A landscape with many valleys, sampled at points; each row gives a point and its height.
A ball rolls from a point to whichever of its 2 nearest points has the largest drop for the distance, and stops where none of them is lower. Distance is the straight distance between rows; heights are no part of it.
(900) height 7.15: 164  141  156  160  137  123  140  117  116  128  131  102  139  139  147  123  112  122  145  130
(1276) height 5.58: 134  135  131  153  152  114  152  114  121  125  161  87  150  172  119  145  74  141  184  55
(216) height 7.20: 110  126  106  99  115  131  143  137  177  98  117  187  104  153  106  137  130  164  96  108
(1223) height 4.98: 172  188  193  190  80  106  79  133  119  96  147  133  106  150  150  69  99  144  140  142
(1066) height 2.00: 130  102  165  152  137  141  129  102  59  171  117  62  143  113  158  122  94  56  171  142
(1376) height 4.27: 99  134  121  85  112  132  134  147  189  90  91  213  77  160  126  120  140  166  98  147
(77) height 4.70: 119  90  110  96  117  137  109  154  149  113  101  169  107  103  116  105  156  128  108  170
(1322) height 2.66: 103  98  98  96  178  153  152  105  70  182  123  67  177  101  146  177  134  92  133  109
(964) height 5.11: 68  70  54  70  171  148  144  133  115  146  136  125  144  95  101  165  170  142  112  105
(205) height 4.34: 129  103  104  98  120  142  129  146  140  118  108  148  122  98  109  112  152  130  113  157
(336) height 2.96: 164  149  116  174  125  94  126  144  127  123  201  98  150  107  107  155  162  166  119  118
(23) height 6.88: 128  166  154  144  130  121  137  108  166  114  129  156  112  181  147  138  101  143  123  102
(934) height 1.88: 194  187  151  193  107  106  159  106  77  135  179  64  149  146  124  134  88  142  184  83
(535) height 3.26: 161  128  138  166  137  110  135  123  88  149  155  53  160  105  137  140  132  114  164  141
(120) height 2.01: 85  137  136  121  172  129  145  102  149  126  122  130  133  185  145  155  70  118  144  66
(486) height 2.49: 166  151  119  181  127  101  157  118  90  138  197  51  162  140  103  157  97  143  192  66
(18) height 5.46: 99  145  136  127  174  125  142  109  149  117  138  114  139  200  134  147  58  136  176  56
(889) height 3.95: 90  59  91  81  139  155  111  147  125  140  109  139  122  76  118  118  177  113  108  174
(422) height 3.44: 171  141  154  179  120  106  124  125  78  148  156  57  145  113  129  121  118  114  174  145
(189) height 4.23: 83  56  90  70  154  163  114  148  138  128  98  156  122  90  133  124  177  115  100  174
(93) height 3.53: 148  127  113  119  95  129  102  158  147  109  119  167  109  101  98  102  158  144  104  164
(487) height 2.21: 177  169  138  188  113  104  157  111  84  131  188  59  150  143  107  148  94  146  186  74
(1262) height 5.64: 184  177  167  197  87  100  81  152  111  95  167  120  124  114  136  88  131  149  125  146
(399) height 3.02: 139  122  123  150  154  120  153  117  97  152  156  66  164  107  134  157  140  118  148  121
(333) height 5.00: 82  75  69  68  165  157  153  123  103  152  117  123  145  97  117  159  167  130  117  117
(1384) height 5.99: 176  159  138  171  82  105  79  156  120  114  159  124  134  94  110  104  152  138  102  154
(660) height 6.98: 123  149  129  129  125  126  142  118  173  110  130  162  119  172  127  144  109  147  107  95
(1304) height 3.66: 85  61  92  68  151  169  122  134  102  153  97  121  134  88  124  127  166  104  119  157
(774) height 7.23: 160  136  138  151  136  121  130  128  114  132  141  94  150  111  135  133  138  118  130  140
(743) height 5.83: 183  162  154  182  94  104  79  153  112  111  161  115  131  108  125  101  135  135  117  151
(869) height 7.08: 142  136  157  146  152  126  154  105  112  135  121  105  139  148  159  131  101  116  157  110
(1368) height 3.21: 150  118  159  159  88  117  114  110  72  171  117  106  114  82  139  118  135  64  115  166
(512) height 3.08: 140  114  111  117  104  123  96  170  157  95  121  185  101  99  100  100  174  162  100  174
(1020) height 6.76: 150  172  162  152  123  125  129  120  156  110  127  149  114  164  147  116  109  144  120  127
(913) height 1.48: 188  178  159  181  115  111  152  109  73  138  152  64  143  142  133  125  91  126  191  106
(242) height 5.62: 137  126  131  159  150  114  151  111  116  127  166  96  146  156  125  149  95  137  168  71
(285) height 3.94: 165  138  194  184  95  112  103  104  80  147  124  112  105  130  152  92  96  84  149  150
(225) height 3.96: 115  145  121  99  102  127  128  151  189  83  103  209  86  153  115  117  145  184  93  146
(1157) height 4.97: 156  175  197  177  84  114  83  115  127  121  121  149  93  155  154  79  95  112  125  152
(1003) height 5.03: 99  86  97  81  139  142  129  153  174  97  97  192  101  117  130  124  166  150  91  162
(733) height 5.04: 107  76  113  96  120  137  99  158  156  110  103  187  99  99  117  105  167  124  91  184
(252) height 2.70: 149  131  113  167  149  103  149  121  104  134  196  58  163  138  103  161  106  144  184  66
(866) height 6.32: 101  132  156  93  116  162  126  105  137  146  62  150  113  152  153  103  88  74  126  144
(1135) height 3.23: 86  78  80  53  172  176  143  115  69  176  95  101  158  99  132  158  151  100  126  126
(1134) height 2.30: 103  101  119  108  185  156  157  99  70  167  116  79  166  122  162  172  107  92  140  95
(939) height 6.62: 166  175  158  158  107  122  108  130  150  104  128  146  120  146  142  103  115  146  113  144
(959) height 4.55: 169  171  195  194  73  105  76  124  102  118  139  136  94  136  150  72  105  115  126  149
(346) height 3.03: 141  107  140  142  96  126  115  118  84  167  121  103  129  83  122  121  136  68  115  161
(950) height 6.70: 110  142  172  114  92  144  108  103  140  146  69  160  94  148  146  95  93  70  118  153
(20) height 4.83: 78  69  76  63  169  158  141  131  120  136  107  142  130  101  127  146  173  131  110  134
(208) height 2.94: 88  92  80  78  173  166  152  107  67  183  111  79  171  99  139  172  145  99  124  113
(808) height 3.43: 85  68  89  59  155  181  125  124  75  168  92  103  147  93  132  139  155  88  132  144
(1352) height 3.22: 164  148  119  191  121  83  129  144  110  130  215  72  154  104  104  159  158  179  141  108
(685) height 6.42: 174  170  145  158  88  118  93  147  145  98  136  155  122  127  125  97  128  152  98  151
(525) height 4.57: 156  132  114  139  92  107  94  158  116  140  151  114  140  73  90  113  171  132  107  168
(1143) height 5.81: 105  118  123  82  133  158  143  116  132  132  74  145  125  138  145  123  114  109  115  132
(27) height 1.91: 107  80  66  106  138  105  127  177  158  138  161  138  141  66  88  135  226  186  87  163
(1286) height 3.09: 117  118  72  106  111  122  121  174  204  67  165  197  113  145  74  142  149  204  90  106
(430) height 5.52: 115  123  115  93  126  147  148  124  148  120  89  158  120  133  130  125  132  132  110  129
(615) height 2.29: 136  121  98  137  144  113  148  124  128  139  168  100  154  108  111  165  151  133  118  104
(206) height 4.63: 119  149  184  130  136  145  124  94  129  145  81  123  121  165  171  105  76  75  154  135
(750) height 4.29: 107  68  104  112  108  119  98  160  117  162  134  130  122  52  99  110  194  119  101  188
(125) height 5.21: 69  61  54  74  171  140  140  144  134  138  143  137  139  85  104  158  201  152  96  127
(1235) height 5.25: 126  192  174  155  130  119  138  92  152  115  127  141  94  200  149  131  78  140  175  88
(423) height 5.30: 181  193  180  199  78  98  79  146  117  81  161  130  112  136  147  71  117  160  136  138
(771) height 2.67: 156  138  117  160  135  107  137  133  129  128  172  100  151  111  118  154  152  147  121  115
(439) height 5.08: 96  114  124  75  123  149  135  134  156  111  75  177  102  142  131  113  131  129  112  153
(163) height 5.29: 75  61  53  81  165  127  137  154  153  136  149  145  137  79  106  155  214  163  82  143
(1319) height 1.42: 159  143  159  157  140  120  164  99  78  146  128  70  144  140  149  132  93  111  191  104
(1374) height 4.12: 150  138  195  174  107  120  111  99  86  151  116  104  112  145  156  91  83  76  162  146
(1408) height 5.49: 112  153  132  125  179  123  149  112  143  116  143  95  155  202  127  148  50  149  190  44
(646) height 3.68: 116  133  108  108  101  121  128  161  193  76  124  217  84  153  104  128  155  198  87  132
(379) height 6.06: 100  114  139  82  126  167  132  113  126  143  65  143  124  141  150  110  102  84  122  140
(310) height 1.11: 175  164  166  165  120  120  157  99  67  151  132  57  148  142  140  119  77  104  199  109
(753) height 5.09: 128  186  184  141  141  129  137  91  146  126  98  136  102  187  166  123  81  121  174  111
(986) height 5.35: 116  192  160  147  137  120  133  96  160  111  140  137  104  209  136  137  63  141  189  65
(33) height 4.65: 95  108  109  79  129  136  130  153  186  89  90  207  89  145  130  121  153  161  93  157
(1215) height 7.30: 81  110  93  83  127  130  141  145  191  88  118  200  97  162  105  140  132  170  96  111
(1011) height 4.59: 75  64  83  60  171  167  134  137  134  121  90  159  121  106  138  137  171  129  100  152
(958) height 6.93: 138  149  152  131  132  134  139  115  140  125  104  135  130  151  151  120  106  114  125  130
(704) height 4.46: 141  111  111  134  87  106  90  168  116  146  145  128  127  61  81  102  185  136  104  175
(395) height 2.52: 125  99  132  118  133  154  127  113  86  164  111  88  155  100  145  131  120  62  134  145
(961) height 3.42: 163  133  164  171  79  110  103  115  77  155  115  123  108  89  139  105  140  78  106  169
(620) height 3.97: 151  124  113  118  109  129  116  146  137  117  118  145  126  100  106  111  150  129  108  154
(1372) height 7.10: 115  129  101  108  124  129  150  127  169  108  128  168  116  151  114  143  127  151  103  99
(364) height 4.39: 123  93  112  133  84  101  90  165  109  156  136  139  116  53  88  104  197  131  100  188
(977) height 4.21: 178  158  182  195  86  104  83  126  94  122  148  118  106  125  143  86  109  114  135  151
(814) height 2.53: 124  109  109  113  145  138  143  120  91  167  131  67  170  89  134  152  146  93  130  137
(57) height 3.79: 103  170  144  94  124  145  144  111  176  114  78  172  98  176  146  134  104  119  118  124
(765) height 3.30: 117  112  83  112  115  115  121  169  192  77  153  205  100  124  86  142  170  202  88  121
(931) height 2.38: 117  88  86  100  134  126  104  176  169  104  129  177  118  78  105  121  204  159  83  182
(580) height 1.73: 108  84  72  98  136  116  136  161  140  147  153  119  148  68  94  134  211  167  105  158
(1165) height 4.38: 131  138  188  151  121  137  118  97  107  150  95  116  117  152  162  97  78  71  150  144
(835) height 7.03: 128  161  176  134  103  134  103  111  150  134  86  155  100  160  149  96  89  89  122  154
(829) height 2.78: 137  109  127  128  119  138  120  124  95  161  123  88  152  91  128  124  133  74  129  156
(625) height 3.60: 178  147  163  180  115  113  122  121  85  134  150  77  134  125  139  109  107  116  174  140
(919) height 5.41: 107  169  155  139  151  120  142  100  152  116  137  125  118  208  132  139  58  137  187  58
(7) height 2.03: 107  108  141  122  177  147  159  95  77  161  111  82  156  139  172  157  89  95  159  93
(955) height 5.68: 130  128  133  152  154  120  148  109  136  122  154  115  140  162  132  149  97  137  143  76
(159) height 5.75: 124  128  115  113  135  138  154  116  144  124  108  144  133  136  135  141  123  126  108  110
(601) height 1.51: 120  100  80  99  130  122  139  152  131  144  141  118  145  76  95  138  191  153  113  144
(1182) height 1.93: 127  115  88  120  142  120  151  128  118  157  159  88  167  90  111  163  167  131  115  119
(365) height 3.65: 168  139  180  181  84  109  96  111  80  149  123  123  102  105  146  96  122  80  119  159
(334) height 1.90: 130  112  91  103  131  128  144  134  117  150  135  101  155  82  106  141  172  125  119  140
(541) height 1.89: 145  178  121  155  94  113  116  151  190  75  173  183  118  158  108  133  125  196  86  99
(684) height 1.67: 135  139  161  146  152  128  169  91  83  154  118  80  140  156  155  140  77  112  191  86
(471) height 1.80: 145  118  163  154  139  136  140  105  67  161  121  62  145  125  153  120  89  77  185  134
(287) height 1.86: 114  121  150  132  171  138  165  93  77  153  115  79  145  148  167  147  80  103  180  80
(952) height 7.09: 133  161  168  127  119  141  121  110  153  127  88  146  115  164  153  106  97  100  128  141
(68) height 2.26: 121  97  151  134  129  151  124  100  70  176  107  82  141  101  156  131  105  46  138  147
(832) height 3.48: 112  113  93  106  113  120  127  166  194  76  134  217  92  136  104  134  169  197  82  137
(170) height 5.53: 117  117  115  135  182  122  152  116  118  124  162  80  167  165  121  157  72  132  176  53
(1349) height 7.02: 135  149  166  145  144  128  144  101  135  129  109  124  126  165  161  124  97  114  147  118
(191) height 5.34: 96  76  96  80  141  146  110  161  168  103  95  191  109  105  128  119  177  133  78  180
(119) height 3.20: 77  164  136  87  136  144  149  106  172  117  80  175  96  186  147  148  96  115  118  101
(855) height 2.87: 128  143  79  113  111  126  119  172  211  64  170  189  128  162  77  140  133  202  91  94
(834) height 2.68: 166  187  129  164  85  106  113  153  167  74  165  177  118  132  114  119  142  196  83  114
(30) height 4.47: 110  147  136  88  116  145  134  127  169  111  73  176  97  158  136  113  114  130  113  142
(563) height 4.90: 118  176  187  130  142  137  130  93  146  130  83  138  104  183  171  113  77  94  161  130
(970) height 3.86: 182  154  171  183  107  112  102  130  100  121  147  99  126  128  140  100  108  126  151  146
(973) height 2.28: 69  142  122  96  171  142  138  110  167  118  111  145  133  195  135  159  69  116  126  70
(367) height 2.65: 69  153  127  87  152  143  142  105  173  117  99  163  111  195  139  160  81  113  119  81
(1305) height 5.51: 113  138  121  121  192  125  159  114  121  120  146  80  171  184  125  154  53  145  191  43
(571) height 2.25: 123  104  98  109  129  134  133  136  99  170  133  76  169  78  118  136  163  101  124  154
(302) height 5.79: 133  130  129  140  144  127  151  113  138  125  136  129  137  145  138  148  118  130  121  98
(305) height 2.69: 131  105  93  111  121  119  107  176  172  93  129  187  112  92  99  117  194  176  91  173
(256) height 2.51: 134  161  101  133  97  123  118  165  207  68  178  187  120  162  89  135  121  198  89  95
(748) height 2.09: 110  85  74  101  144  118  117  170  168  118  143  161  130  75  101  136  218  171  84  169
(101) height 4.17: 96  60  107  101  115  138  102  143  110  160  114  138  112  62  113  113  180  100  107  182
(942) height 6.19: 174  160  136  157  78  114  81  156  131  104  142  151  126  103  109  96  144  142  96  155
(1083) height 2.80: 127  112  113  128  155  129  158  116  95  158  145  72  166  102  137  165  143  107  136  117

Two balls start at each pair of points below. Name the first point that both come to, or write never.
(18), (7) => (1319)
(242), (486) => (310)
(563), (1157) => never
(835), (959) => never
(832), (77) => never
(1372), (620) => (601)

Where does a ball stop that starts at each point below?
(625) => (601)
(685) => (601)
(302) => (310)
(1304) => (310)
(252) => (310)
(68) => (310)
(305) => (601)
(423) => (601)
